Points, in no order, along strands that fork and pass close to each other.
In the rows, zero is written as 128.
Two points are linked if the straight distance between their rows is under 173. Some points are linked to none.
mak: [139 131 151 142 150 132 108 178 132 187 142 145 155 164 121 125 153 167
 125  97 128 152  87 140  42 106 129 141 119 109 145 142 110  91  81 139
 132 121 128 108 184 134 122 145 125 136 118 132 121 132 158 117 142 141
 121  77  94 113 162 174 150 111 160 175]
pilaz: [145 131 166 163 174 137 122 162  94 145 110 114 143 171  87 113  98 149
 125 109 126 127 123 142  46 114  95 145  99 138 184 124 120 109  87 155
 154 107  72 129 170 106 107 130 139 100 109 135 169 139 149 141 132 136
 148 128  97 101 185 132 157 126 142 185]
nife: [122 140  81  66 143 158 120  93 135 178 176 186  86 126 160 157  87  97
 139 116 107  83 126 195  95 146 149 193 157  92  98 147 117 119 172 137
 182 187  82  97 116 113 189 158 103 144  65 150  61  71 136  78 112  88
 135  92 110  98 111  91 125 190  93 170]
ruvu: [163  95 178 122 185 136 128 157 112 145 134 125 154 201  93  82 113 133
 118 115 159 117  82 157  30 111 100 140 117 152 150 127 127 130  71 181
 133 117  90 129 167  83 140 101 129  82  84 104 142 140 111 155 136 148
 151  97  96 101 167 146 162 109 160 161]
Bebez: [ 92 131 144 169 171 181 132 119  88  97  99  82 104 109 113 151  71  81
 120 139 126 100 149 166 103 111 122 144 151 151 156 115 118 134 174 181
 134 172  44 149  91 155 151 125 133  95 116 110 171 107 102 128 132 126
 137 196 143 145 133  85 146 168 125 143]
mevuz: [113 109 215 163 151 155 180 158 162 100 124  72 102 177  91  49 136 122
 144 155 187 129  94 137  98 112  95  93  96 140 138 134 154 169  73 167
  95 110 191 155  96 127  82  65 115 103 136 106 120 123  89 195 123 160
 144 127 187 180 121 110 128 108 186  98]
ked: [128 132  81 131 117 125 114  99 134 110 114 132 111 105 132 158 149 121
 141 119  89 116 160  97 175 153 133 123 137 120 124 120 141 110 151  84
 127 116 119 146 128 118 131 132 131 133 142 152 128 125 154 112 131 100
 123 156 137 117 105 115  96 134  91 101]
pake: [128 133 165 157 151 132 135 173 128 161 136 109 167 158 125 106 163 153
 133 121 140 163  71 158  51  91 129 131 130 115 142 137 104 116  86 168
 120 120 138 119 158 133 110 129 121 141 135 113 121  98 134 130 129 158
  98  87  99 151 154 181 145  99 184 168]
Vuvik: [116 132  96 124 103 127 104 105 145 106 103 154 103 127 119 170 129 151
 125 113  82 115 163  79 177 161 130 118 113 120 121 130 137  69 117  57
 142 100 110 121 149 112 109 134 133 115 145 180 156 168 175 109 134  69
 137 121 147  91 136 108 117 153  52 108]
Vekud: [176 120 108  67 125  97 129 100 105 156 159 161 146 135 157 122 144 120
 114 129 144 140  88 194 128 122 172 123 187  89  95 112 129 189 170 125
 112 150 107  91 124 127 180 142 118 121 119  98  80 117 116 114 110 164
  98  91  57 113 101 189 128 102 128 135]
nel: [124 130  66  67 136 142 124  55 123  99 136 169 130 103 139 122  99  85
 119  74 101  91 168 152 159 152 126 138 159 135 131 128 153 126 192  79
 111 160  72 163 129 143 172 110 129  85 115 169 115 113 106  70 137  59
 133 153 124  81  90  84 114 162  73 100]
betup: [102 114 151 142 168 165 153 133 129 108 109 114  83 145 113 113  82  99
 132 144 160 107 142 150 104 134 155 169 132 150 128 128 104 170 152 213
 169 165  97 127  93 109 154  79 122 109  85 107 127 165  91 130 125 146
 138 147 150 166 153  88 122 149 146 176]
Teret: [ 93 134 182 164 141 161 173 162 162 112 106  90 114 161  94  72 136 125
 145 140 171 135  93 119  94 104 111 138 108 149 144 149 125 148  92 195
 143 116 180 156 108 120  91  85 128 117 136  98 103 124 108 166 132 161
 114 112 180 180 142 118 123 106 178 124]
diti: [110 164 145 116  74  84 126 171 145 110 131 109 190 133 159 135 165 164
 136 145 164 197 100 103 159  78 109 140 130 133 140 137  86 145 128 141
 155  84 167 117 120 114 123 134 154 145 155 107 143 149 128 123 142 169
  82  95 115 164 161 167 127 101 194 128]
bom: [134 136  78  84 138 167 126 115 146 165 154 203  79 159 131 137 116 105
 133 112 113 105 150 127 126 168 163 178 105 105 100 145 115 101 136 128
 171 145 126  99 152  90 154 135 121 115  78 169  67 158 131  81 127  95
 141 102 135  90  89  83 107 173  93 141]
luma: [121 100 118 143  77  88 105 136 159 135 132 145 138 139 129 169 145 202
 116 149 106 151 136  44 143 145 105  87  50 130 106 132 137  79  75  59
 108  63 192  99 168 132  90 143 159 128 144 132 139 200 147 137 126 121
 134  83 120 123 145 162 136 101  94 127]
Gogot: [172  84 134 102 128 103 134 103 152 122 141 175  92 176  87 111 140 138
 115 125 143 132 110  89 140 135 144 101  81 146 135 155 160 134  78 142
 125 101 151 107 168  82 114  99 143  85  86 140 115 209  96 130 132 120
 167 102  96  98 107 125 137 120 110 128]
mim: [145 107  88 119 145 136 117  94 142 178 148 180 111 188 134 126 134 155
 100  64  83 108 118 119  77 150 129 130 104 113 116 151 153  74 100  97
 118 105 113 106 195 120 139 149 122  83 114 190 105 133 148  95 131  91
 148  92 102  65 104 136 132 144  92 127]
vuz: [ 92 124 143 146 147 158 145 147 133  92  93  91  98 120 112 140 101 107
 147 158 157 124 152 121 142 129 146 178 149 156 128 131  87 160 156 181
 192 165 104 124  90 104 153 105 138 123 131 106 148 163 101 125 138 138
 131 156 135 178 161  84 109 149 141 161]
gamo: [ 97 157 123 173 124 155 148 165 147 111 120 104 107 105 112 114 139 103
 145 155 159 123 135  84 144 118 130 154 146 136 123 167 113 135 134 163
 143 142 186 145  89 135  99 122 142 187 147 116  93 113 137 152 133 139
  83 142 201 180 122  84  75 145 139 125]
Nar: [ 92 173 156 153  70 131 153 182 137  91  84  36 176 113 156 130 136 140
 142 170 158 176 121 114 165  98  76 137 141 163 150 129 113 142 151 152
 158 111 128 138  88 112 103 128 148 168 161  73 185 101 138 159 140 168
  94 161 136 181 160 144 134 119 196 102]
Sefup: [117 143 107 141  68  85 103 161 140 114 126 130 167  79 155 181 169 172
 132 145 112 180 151  47 204 116 131 127  99 130 107 133 112 111 111  83
 148  77 172 111 132 117  91 162 148 177 178 118 158 149 172 135 130 118
 104 101 132 143 150 170 105 111 105 117]
Mer: [140  96 162 138 190 172 141 119 131 166 157 135 111 161 103  73 141 111
 125 106 114 101  77 173  35 125 162 142 114  94 111 141 149 128 102 168
  92 146 155 117 145 156 138 112 102 111 117 137  72  92 128 138 121 130
 132  99 151 130 111 127 121 112 125 140]
subug: [140 119 137 157 160 141 117 102  98 159 162 129 139 115 142 107 146 116
 120  94  89 112  85 170  66 117 157 136 170 100 135 116 128 131 157 146
  97 146 104 138 124 171 157 158 104 143 132 137 118  57 138 124 112 132
 114 134 113 113 114 156 133 116 130 130]
gavi: [113 165 102  75 128 139 122 194 120 207 187 171 153 148 170 151 174 141
 130 152 158 164  72 171 117 105 171 178 131  83  93 153  80 122  99 153
 170 161 193  90 134 143 134 148 117 193 109 101  53 101 144 107 136 145
  73  56 144 160 136 159 120 115 185 163]
pulo: [151 110 134 159 141 129 117 138 133 164 142 137 131 170 122 128 139 172
 110  99  92 127 109 123  59 148 126 123 110 106 137 138 135  91  92 113
 104 112 131 124 186 138 127 148 122 120 143 154 123 129 149 126 131 123
 140  94 117 100 126 147 135 127 121 140]
tiz: [161  89 168 155 126  86 153 120 138  99 112  83 118 146 105 101 123 152
 131 126 154 125 123 128 139 132  94  39 102 139 144 105 184 120  87 107
  60  99 144 153 134 138  92  94 116 100 123 125 146 151  97 174 119 148
 153 158 153 126 122 146 176 100 153  73]
dul: [147 126 109  79 139 128 129 103  94 149 170 146 145 105 160 107 127 104
 137 147 147 114  79 203 116 113 158 147 208  94  91 115 108 183 180 132
 124 182 114 116  85 132 193 137 118 162 121 100  82  76 111 131 113 153
  93 128  91 131 114 175 117 109 146 143]
sizuv: [ 92 144 135 194  94 137 126 164 155 142 104  81 135  99 139 162 152 153
 150 144  88 111 122  81 113 155  96 121 113 113 122 120 127  57  89 105
 123 113 142 138 137 153  74 147 117 187 143 144 136  79 179 148 127 112
  86 139 201 150 124 135 122 147 118 103]
Moti: [ 92 177 178 162  65 122 137 193 129 101  89  43 204 124 162 120 134 162
 143 147 138 171 124 132 144 101  61 105 112 157 161 114 100 122 114 138
 136 100 111 140 108 124 104 125 138 161 151  75 193 103 160 140 143 168
  99 152 131 160 175 179 162  99 197 103]
fuz: [ 81 163 122 175 114 163 141 182 138 109 118  67 145  81 131 155 149 105
 156 171 117 142 114 110 122 101 114 170 145 148 141 160  92 123 131 161
 156 145 142 136 110 124  88 135 142 215 132 104 142  70 155 151 152 133
  93 154 175 195 134 118 107 155 141 133]
nisa: [163 115 113  98  87  64 145 118 141 136 155 179 169 158 159 123 183 160
 109 161 162 203  95  91 173  91 135  96 125 132 105 141 129 182 117 138
 102  81 181  94 134 109 132 140 147 129 158  98 110 168 103 139 133 181
 107  72  74 142 115 183 130  81 159 111]
botod: [109 125 131 191  96 122 111 145 165 131 114  95 105 109 135 143 143 170
 129 145 104 114 135  62 146 162 106 122  86 125  97 127 135  73  90  89
 109 103 181 136 138 154  73 137 122 173 147 144 109 118 159 166 128 116
 100 134 187 148 104 122 105 130 105 103]
fifu: [123 143  84  58 132 153 121 116 147 160 156 198  83 142 137 141  82 103
 144 124 128  94 150 165 128 165 179 192 128 103  78 147 115 117 162 146
 188 185 117  87 133  85 178 136 110 142  64 133  54 136 119  71 120  88
 152  86 117 117 109  87 119 189 101 160]
Mariz: [138 127 113 116 138 107 106  86  95 107 107 123 159 123 136 125 111 126
 115  65 102 123 168 162 146 132 124  82 135 144 151 111 150 112 140  76
 108 113  51 161 140 147 139 123 127  92 141 142 191 115 134  78 130  88
 166 147  89  72 148 143 158 122  92 112]
lagu: [ 95 131 164 136 167 166 128 144  79 135 113  92 137 143 128 128  90 114
 113 139 151 141 122 170  54 116 120 168 144 151 159 121  99 153 132 199
 169 157  47 134  99 121 167 135 128  87 111  87 176 120 106 138 131 168
 148 147  88 119 185 132 178 126 159 205]
Nopeg: [ 98 128  90  89 154 169 123  73 124 116 140 155 103 110 127 133  81  63
 133  91 112  61 166 159 130 157 139 157 169 138 135 124 133 122 188 124
 124 168  71 163 102 137 169 105 120 100 109 171 103  97  97  80 128  66
 130 169 143  99  91  61 113 165  75 132]
Daku: [134 141 108 119 104 117 110 137 146 110 134 184  76 118  98 145 124 138
 113 146 149 137 170  25 184 158 149 165  65 126 101 165 108  93  98 128
 173  86 213  85 147 101  84 139 160 146 130 149 108 214 133 122 123 122
 132  93 155 142 118  65  87 162  99 138]
voz: [ 68 165 179 152 116 160 172 185 149 115  93  67 157 167 121 117 126 134
 152 154 165 153  92 111  92 104  81 140  94 161 158 149  98 134  98 197
 168 105 153 152 104 107  99  99 148 130 129  82 132 133 115 149 149 167
 106 110 151 182 176 117 131 114 199 143]
mov: [ 78 163 158 158  71 118 155 179 146  87  99  48 154 100 136 118 143 112
 150 181 177 147 144  89 188 100  90 153 157 180 134 143 105 160 167 156
 169 109 163 154  76 128 112  96 158 161 160  90 178 110 124 169 127 157
 103 162 165 176 140 117  99 140 186 109]
Faza: [129 136 127 108 133 116 140 147 151 128 136 153 109 135 115 114 139 113
 139 147 169 136 120 103 136 136 165 154 113 129 106 147 106 156 108 180
 177 127 154 118 127  87 135 109 137 112 100 108  91 172 114 110 122 144
 128 106 116 149 140 118 111 144 160 160]
vove: [128 112 177 151 159 128 149 130 111 102  96  73 114 153  95  88 112 118
 132 110 149 110 116 156 104 117 109  65 114 143 150 101 164 140  94 153
  84 126 114 169 120 149 116  92 113  84 127 121 152 130 103 164 118 148
 163 169 149 149 125 121 156 100 163  92]
Bira: [156 112  92 117 148 126 131  86 138 158 145 173 108 162 134 132 149 134
 123  71  79 106 129 122 110 155 134 111 135 111 123 138 180 105 140  87
  81 120 125 126 159 136 133 136 112  84 122 201  96 122 128 108 131  91
 134 126 125  82  75 122 123 126  75  95]
Bedos: [101 140 143 119 127 137 124 133  90 118 112  77 156 122 146 143 109 120
 132 140 144 158 121 183 107 104 119 149 156 143 148 104  89 174 154 168
 163 146  47 144  85 113 171 148 115  97 139  87 195 129 125 128 135 167
 138 181  74 132 177 155 157 113 173 170]
kos: [130 144  77 103 132 140 115  99 148 147 144 202  87 141 122 149 142 114
 121 127 114 121 163  96 173 159 174 171 104 104  89 151 123 121 130 123
 158 136 163 105 138  84 134 144 137 128 104 157  59 165 133  96 118 111
 125 106 138 124  93  68  86 161  79 128]
vitu: [143  72 161 142 122  92 147 148 154 117 148 141 141 183  94 114 139 189
 109 149 147 137 105  53 115 130  80  76  49 162 137 134 169 114  56 124
  92  66 192 115 186  93  76 112 163 100 109 124 128 220 113 179 138 145
 158  89 144 133 111 159 153  96 116 126]
fufaz: [148 107 142 152 127 112  97 128 128 153 132 140 162 131 147 132 143 150
 114  93  90 147 125 149  96 132 127  93 141 115 147 121 120 103 122  92
 106 108  94 115 178 141 134 162 113 117 153 145 169 108 144 115 133 128
 138 115  82  87 144 187 149 102 126 127]
lika: [103 121 118 122 183 190 123  91 114 150 143 150  90 123 130 136  85  81
 132 103  89  62 140 163  89 143 150 185 157 117 129 143 123 114 171 170
 139 182  73 130 124 139 154 129 121 101  89 161 105  91 104  87 127  81
 139 142 143 123 104  73 134 171  90 156]
Seka: [146  83 187 133 137 110 155 142 165 104 124 107 108 186  73  82 129 153
 125 152 165 117 111  82 114 128  87  91  76 149 143 136 159 140  50 145
 114  76 179 129 156  91  87  84 140  90 103 120 125 204  91 184 134 139
 154 116 152 147 126 121 144  98 150 108]
tovas: [ 87 191 172 142  77 106 136 210 148 143 105  88 204 144 156 146 148 188
 148 134 150 183 100 114 131  77  82 130 109 156 172 131  83 123 111 135
 166  92 149 122 135 109  94 124 143 154 153 104 162 125 145 138 154 161
  76 103 109 162 189 182 136  93 213 130]
teg: [156 141  93  27 110 108 131 137 138 189 186 214 131 142 171 147 128 120
 121 156 140 151 116 176 150 115 185 137 136  73  60 130 118 163 129 115
 146 158 147  54 133 116 171 175 134 161  89  95  35 135 133  86 108 163
 128  40  79 120 111 154 125 129 127 165]
palu: [135 129 101 172 125 126 124 107 140 135 110 120 119  93 133 158 142 133
 125 104  78  96 153 117 143 152 117 105 136 109 134  93 151  85 133  76
  86 128 110 148 130 152 113 143 106 140 145 167 145  93 157 131 112 100
 122 164 154 118 104 127 127 119 102  79]
fanob: [130 120 111 125 138 126 170 120 109 120 148 150 120  99 140 110 129  84
 140 161 155 109 127 133 157 117 167 159 177 125 111 132 128 196 210 145
 133 175 145 164  79 134 152 116 129 140 133 100  98 109 110 136 116 145
 108 157 140 156 110 122  77 117 134 130]
Zul: [129 173  65  88 117 118 113 185 132 195 181 196 153 109 183 186 185 138
 142 156 144 192 108 147 155 110 167 183 110  93 106 149  84 121 108 129
 179 144 200  90 149 121 137 177 122 200 113 119  69 129 147  88 143 125
  86  81 118 149 137 146 122 148 159 159]
Tig: [120 136 146 160 171 169 120  91  69 129 147  88 143  90 136 133 133  88
 115 110  88 104 120 189  73 107 133 153 173 125 150 113 136 127 171 149
 109 159  84 154 110 187 166 162 118 129 143 122 164  41 134 123 111 135
 139 190 116 126 103 135 153 133 132 127]
duf: [130 129  87  98 128 115 100  79 118  67  96 128 154  81 123 145 123 105
 133 100  88 117 192 135 231 138 128  84 139 150 138  88 137 131 171  39
  90 120  88 170 104 153 146 123 136 131 156 140 189 106 140  95 121  75
 161 195 123  92 119 129 131 129  94  58]
Sipi: [164 130 125  26 110 100 110 125 136 178 173 175 148 143 160 123 114 132
 117 127 159 136  95 202 116 107 153 133 168  89  84 124 110 168 128 133
 152 164  93  64 143 120 189 157 109 128  94 108  70 122 118  98 113 152
 130  43  45  93 138 188 164 118 143 164]
sozis: [124 125  96  63 145 141 116  87 119 157 165 164 119 106 164 128  72  84
 125 121 119  89 124 217 102 143 159 169 192 108  92 132 131 148 196 140
 143 191  81 117 110 131 209 146 112 124  83 128  72  67 110  90 123 104
 125 120 100 104 115 124 136 160 100 166]
Siluz: [ 88 127 132 157 156 156 126 128 104  94  95  78 108  96 119 164 100 102
 142 147 116 123 160 138 144 117 133 168 162 149 150 120 103 138 159 157
 157 164  69 135  86 127 150 125 129 136 135 119 168 129 119 121 134 120
 127 198 134 157 154  92 125 172 133 150]
Vumu: [170  99 161 157  97  56 154 116 137 110 107  87 156 122 146 109 107 166
 123 147 128 143 127 116 158 169  78   7  86 138 140  87 148 109  86  59
  52  97 141 131 139 168  80 118 117 129 134 121 191 159 124 176 119 137
 175 159 153 131 129 176 173  88 149  66]
Lofaf: [134 143  70 117 120 117 124 135 153 136 134 187  87 115 121 143 159 111
 123 150 137 134 160  45 192 156 165 170  86 117  98 165 118 113 121 121
 158 108 224 111 128 111 104 147 144 152 146 149  77 177 138 126 131 126
 110 111 158 153 106  78  70 150  91 136]
kup: [148 133 107 122 135 116  99  99 108 151 147 172 142 128 159 138 134 135
 107  63  87 129 135 183  95 128 140 136 172 107 142 130 140  98 155  82
 110 150  65 118 154 133 161 180  98 117 132 174 157  90 139  86 139 103
 137 113  76  70 135 156 149 128  87 128]
Lado: [123 140 108 146 118 115 147 151 125 109 127 119 114  92 125 120 153  95
 147 174 171 123 141  92 185 122 152 171 161 137 106 149 125 166 171 147
 154 142 180 152  87 114 117 119 135 169 152 117 107 123 135 158 131 140
 103 148 159 170 115 110  58 125 136 124]
berut: [154  87 165 128 180 136 153 113 135 100 132 111  97 151  72  68 134 108
 131 119 158  99 104 153 105 113 142  79 136 135 135 118 171 181 111 146
  70 139 148 178 117 134 123  72 104  78 105 128 119 132  79 169 110 145
 165 146 143 141  88 109 138  98 148 101]
Pebe: [172 107 132 104 111  85 138 106 131 153 153 163 151 146 143 113 166 143
 112 123 146 167  85 156 138 101 156 105 152 110 107 138 126 173 120 132
  96 119 134  95 147 127 148 134 144 115 144 104  99 136 102 124 123 172
 104  85  70 127 100 188 128  86 146 112]
nivi: [162 111 132 127  96  75 129 106 132  82  88 109 153 111 131 127 137 153
 114 117 110 153 155 114 193 136 114  28 106 154 126  85 148 129 130  71
  78  86 103 142 128 159 118 120 133 122 153 108 202 150 136 138 127 130
 166 168 128 117 119 165 142  97 125  64]
mafum: [139 121  87  97 152 150 124  71 131 133 134 165 127 143 137 128 130 113
 110  52  90  91 142 139 118 140 115 103 160 121 137 121 168  87 161  70
  85 133  88 164 145 165 142 127 111  78 125 199 127  86 124  80 123  78
 131 141 127  67  69  97 117 131  73  79]
Gir: [162  93 137 126 148  95 122  92 109 103 121 118 148 151 104 111 104 131
 118  85 132 113 157 143 130 129 111  56 117 146 164 109 163 114 100 100
  88 101  84 146 172 123 125 104 125  63 105 148 173 151  98 127 126  97
 191 143  99  73 135 131 170 117 118 102]
Nitu: [141 145 121 113 132 133 106 136 116 163 151 161 137 138 151 149 132 126
 132 122 117 139 107 188  83 133 142 170 155  91 126 141 102 130 127 151
 165 158  94 103 150 121 149 158 112 135 114 129  92 115 137  93 130 123
 131 109  81  93 148 147 148 145 140 185]
Tebon: [111 135 137 148 116 148  92 129 120  88  61  92  98 101  95 163  93 123
 158 129 100 107 182  95 167 148 108 133 119 143 155 112  99  94 113 112
 170 123  80 124 122  95 108 118 148 141 142 161 185 176 143 130 141 101
 124 142 153 118 186  72 129 165  98 146]
Vegef: [121 114 134 120 156 151 161 122 102 136 167 135 120 110 145  83 128  78
 146 147 153  94  88 177 104 108 170 160 180 112  96 127 129 182 187 162
 123 203 134 151  79 150 179 114 115 133 115  92  82  84 109 141 110 160
 104 142 138 154 103 129  92 112 141 149]
letu: [141  80 177 139 171 151 146 117 139 142 146 131 106 168  87  65 148 121
 133 114 140 104  90 142  78 121 149 109 105 129 118 137 168 146  92 163
  85 139 161 131 146 134 111  87 110  88 111 133  89 127 105 148 132 136
 149 101 142 139 113 127 119  98 145 124]
rufet: [148 123  99 122 128 112 125  96 113  77  98 102 129  79 109 120 105 100
 133 123 117 105 177 123 202 126 121  71 139 151 143  79 151 129 160  80
  88 138 113 181  92 176 123  92 121 132 136 141 172 120 128 143 116 108
 155 210 151 129 103  98 123 140 110  67]
Fav: [126 112  91 138  78 109  94 112 149 122 124 146 122 129 135 186 138 176
 117 123  82 146 161  51 164 155 108 109  80 116 101 124 137  73 101  39
 123  75 143 111 151 126 109 155 139 110 154 165 159 180 165 117 135  91
 132 105 130 111 128 155 120 129  59 114]
bikid: [123 144 129 110  86  75 145 158 154 137 138 156 166 149 129 116 170 145
 119 156 199 187 101  66 168  98 137 129  96 135 107 151 114 148 116 164
 152  67 211 116 127 106 109 124 162 126 149 104 100 166 111 138 141 176
 106  84 112 156 137 152 112  99 184 133]
Gano: [126 144 116  84 146 143 101  95  84 140 153 136 137  99 159 122  78 105
  94  94 116 100 125 220  72 136 141 151 177 125 140 129 128 145 183 131
 146 186  46 119 124 139 193 148 111 100 107 126 129  57 121  81 121 102
 149 144  79  76 147 137 177 154 108 176]
Sav: [119 139 123 140  84 113  99 138 150  98 116 133 111 105 102 159 131 149
 139 152 136 132 168  40 186 135 124 132  86 129 120 135 113  99  86 114
 169  89 179 103 128  94  84 109 154 133 148 151 138 203 150 130 128 115
 120 114 150 139 160  80  96 145 107 141]
nep: [122 125 123 158 110 123 120 136 159 108 122 120  64 111  98 131 131 137
 137 152 121 109 150  48 155 165 108 115  96 122 113 129 150 116 117 100
 114 102 212 126 105 139  75 118 117 165 163 164  93 148 133 163 118 119
 116 137 195 143  96  85  80 134  98 109]
gero: [160 152 116  91 142 128  81  96  92 156 155 162 151 118 167 130  86 118
 110  75  98 125 125 220  55 130 140 149 182  96 164 152 129 129 163 112
 145 166  52 100 127 140 187 177 101 121 124 149 162  57 142  89 132  96
 140 114  53  44 155 151 177 147  92 161]
nubon: [145 119 126 139  80  71 135 124 129 106 106 124 142  98 130 126 157 152
 123 140 123 152 147 110 194 126 128  60 137 140 113 107 152 149 138  91
  90 105 135 139 121 135 118 136 134 139 173 118 164 132 151 143 127 147
 134 147 124 122 124 169 127 101 135  69]
zub: [150 158  61  69  98 107 112 131 137 176 169 213 128 131 170 178 162 129
 119 143 138 177 127 148 173 119 172 164 119  82  97 142 109 145 130  98
 172 147 159  86 145 114 149 187 134 174 115 115  85 149 147  82 124 125
 109  77  81 109 125 154 117 142 119 153]
gamut: [144 129 116 159 147 126 130 100 109 115 103  95 126  91 125 112 105 116
 135 126 102  94 150 140 155 139 106  63 125 132 143  74 152 101 132  81
  44 131 114 173 104 198 113 129 103 149 129 135 157  86 131 146 115 125
 148 203 176 127  96 119 142 129 128  65]
kova: [137 124  90  84 104 119 100  72 116 101  97 160 156 100 138 152 120 111
 128  73  91 131 180 131 194 140 138  90 141 153 126 113 146 133 168  46
 117 121  66 147 135 120 163 126 132  98 158 143 177 127 136  64 143  68
 161 146  86  72 123 141 124 133  70  78]
tezut: [104 139 116 127 101 138  85 125 140  93  90 139  92 116 107 160 119 137
 144 136 125 128 166  81 191 143 141 170 112 129 127 126  84 106 121 129
 195 110 125 104 133  79 113 128 155 139 143 137 161 208 148 113 126 103
 135 114 139 118 175  64  95 172 103 160]
kolat: [112 123 133 147 188 192 114  93  85 129 122 109 108 116 107 117  67  81
 117 102 113  88 140 174  69 135 135 146 145 150 163 120 134 119 158 160
 107 173  64 150 116 171 171 120 116  81  93 149 136  84 110 119 119 105
 155 165 138 113 122  71 158 164 105 152]
viku: [157 115  75  85 156 130 150  95 145 124 149 182  84 138 115 118 148  94
 118 127 134 110 173  81 169 147 148 112 115 134 126 123 176 166 173  97
  66 146 185 152 103 132 115 124 130 122 140 161  67 145 102 140 119 110
 116 148 140 126  59  81  75 128  76  91]
dod: [109 113 156 122 193 174 136 126  89 138 117 114  94 140 122 114  57 100
 114 135 157 115 127 189  45 140 143 169 144 140 124 130 101 164 149 217
 165 191  63 118 113 116 162 117 122  70  75 110 127 124  82 131 124 147
 160 129 120 136 154 108 169 142 133 205]
vif: [141 137 101 137  92  90 135 128 149  98 129 119  87  76 126 126 136 128
 119 175 145 122 183  37 194 150 102 104 108 144 113 124 153 123 140  63
  90 109 217 137  93 147  63 121 123 175 172 164 106 137 145 184 121 115
 112 154 200 137  88  86  73 134  72  67]
gok: [122 142 180 174 139 158 136 151  95 152 128  68 180 130 143  99 144 142
 114 121 125 147  67 179  70  91 106 128 159 129 154 114 130 132 117 171
 108 124 102 124 134 155 129 128 114 151 150  87 148  72 134 142 128 181
 110 138 113 150 152 166 159  95 189 140]
golum: [117 126  79  95 117 132 111 106 113 115 128 149 135  93 153 160 114 103
 142 111 122 121 147 157 174 129 157 156 173 127 117 124 118 152 180 108
 170 158  70 139 118 110 183 136 129 117 134 120 147 111 126  80 137  90
 145 146  82  89 137 122 123 134 103 151]
Sanos: [137  93 129 124  91  63 117 141 142 113 117 147 144 148 107 156 130 194
 114 152 137 157 119  51 155 128  95  88  68 143 131 137 147 110  68  95
 111  56 175 107 167 107  83 137 156  99 133 116 162 227 127 144 137 148
 137  90 113 129 143 159 152 106 117 136]
feti: [120 138 179 156 148 147 131 169 118 111  78  81 127 154  81 131  94 146
 126 129 128 129 152  99  88 131  72 136  92 151 185 122 100  97  91 146
 169 100  81 134 157  95  94 104 148 114 121 116 159 178 144 146 139 141
 154 139 131 138 187 111 143 140 157 160]
navu: [148 135 127 147  61  66 134 129 139  85 101 104 129  78 134 125 136 158
 129 178 123 143 157  71 206 141  93  71 116 145 111  95 148 134 140  70
  98 101 186 148 105 158  71 121 129 164 167 125 153 126 142 162 130 133
 126 162 166 130 112 134 112 118 107  64]
kovev: [115 137 173 186 157 167 130 123  87 131 112  60 156  96 126 108 128 100
 120 117 101 117 107 167  76 109 108 127 146 128 151  99 132 123 143 167
 100 136  97 151 114 170 130 141 117 138 145 103 168  65 136 140 123 166
 139 183 131 155 125 146 161 121 171 122]
tinen: [136 126 165 136 173 160 125 116 113 183 180 149 120 141 140 100 152 126
 120 104 110 104  62 198  49 117 171 168 155  74 107 133 116 138 128 168
 122 167 146 107 126 157 155 123 102 150 117 124  76  61 133 129 116 139
 100  87 124 128 112 147 129 117 150 148]
Vumat: [162 113  96 143  99  97 144 121 147 160 146 159 142 124 153 133 168 153
 105 136 116 170 120  77 148 127 141  97 121 117 107 135 155 123 121  92
  70 101 209 118 144 139 122 159 142 141 167 128  97 138 141 132 124 154
  92 102 127 149  99 160 100  99 110 104]
fulig: [131  95 192 127 146 133 164 135 154  71 119  99  76 191  65  78 124 131
 149 153 195 113 114 110 121 130  89  97  88 155 155 139 164 154  74 178
 115 103 176 142 122  98  92  63 124  78 102 123 121 191  67 208 124 134
 163 131 166 160 110  95 146 110 172 103]
vapub: [ 91 153 134 190 109 151 147 177 128 138 124  65 169  82 150 152 162 132
 149 159  96 131  98 109 126 111 106 149 146 129 133 144 115  97 127 140
 120 138 146 136 135 158  79 149 130 214 139 111 146  48 161 154 131 124
  71 155 184 170 105 141 104 131 133 111]
nuza: [103 137 164 168 117 153 112 144 111  91  67  57 107 113  95 151  91 135
 147 143 101 121 164 114 127 145  88 111 101 139 169 106 109  93 104 137
 158 111  73 131 119 121  90 108 141 148 135 123 176 159 145 146 139 117
 129 150 153 141 178  88 149 148 124 140]

Follow the links from the first point to the second, and from the first to the third. Name the last point that the two ways share.
gavi / fuz / tovas | Vekud
sozis / Siluz / tinen | pulo
dod / nife / tinen | pulo
mov / gamo / gavi | Vekud

A fork is a point with three links, a tip a point with one. Leave the first point through the second and follow the links. Name the first fork or tip that comes.
lagu / dod | pulo
Sanos / vitu | voz
Pebe / nisa | mov
sozis / nife | ruvu
Vuvik / ked | Gir
mov / Nar | Vekud
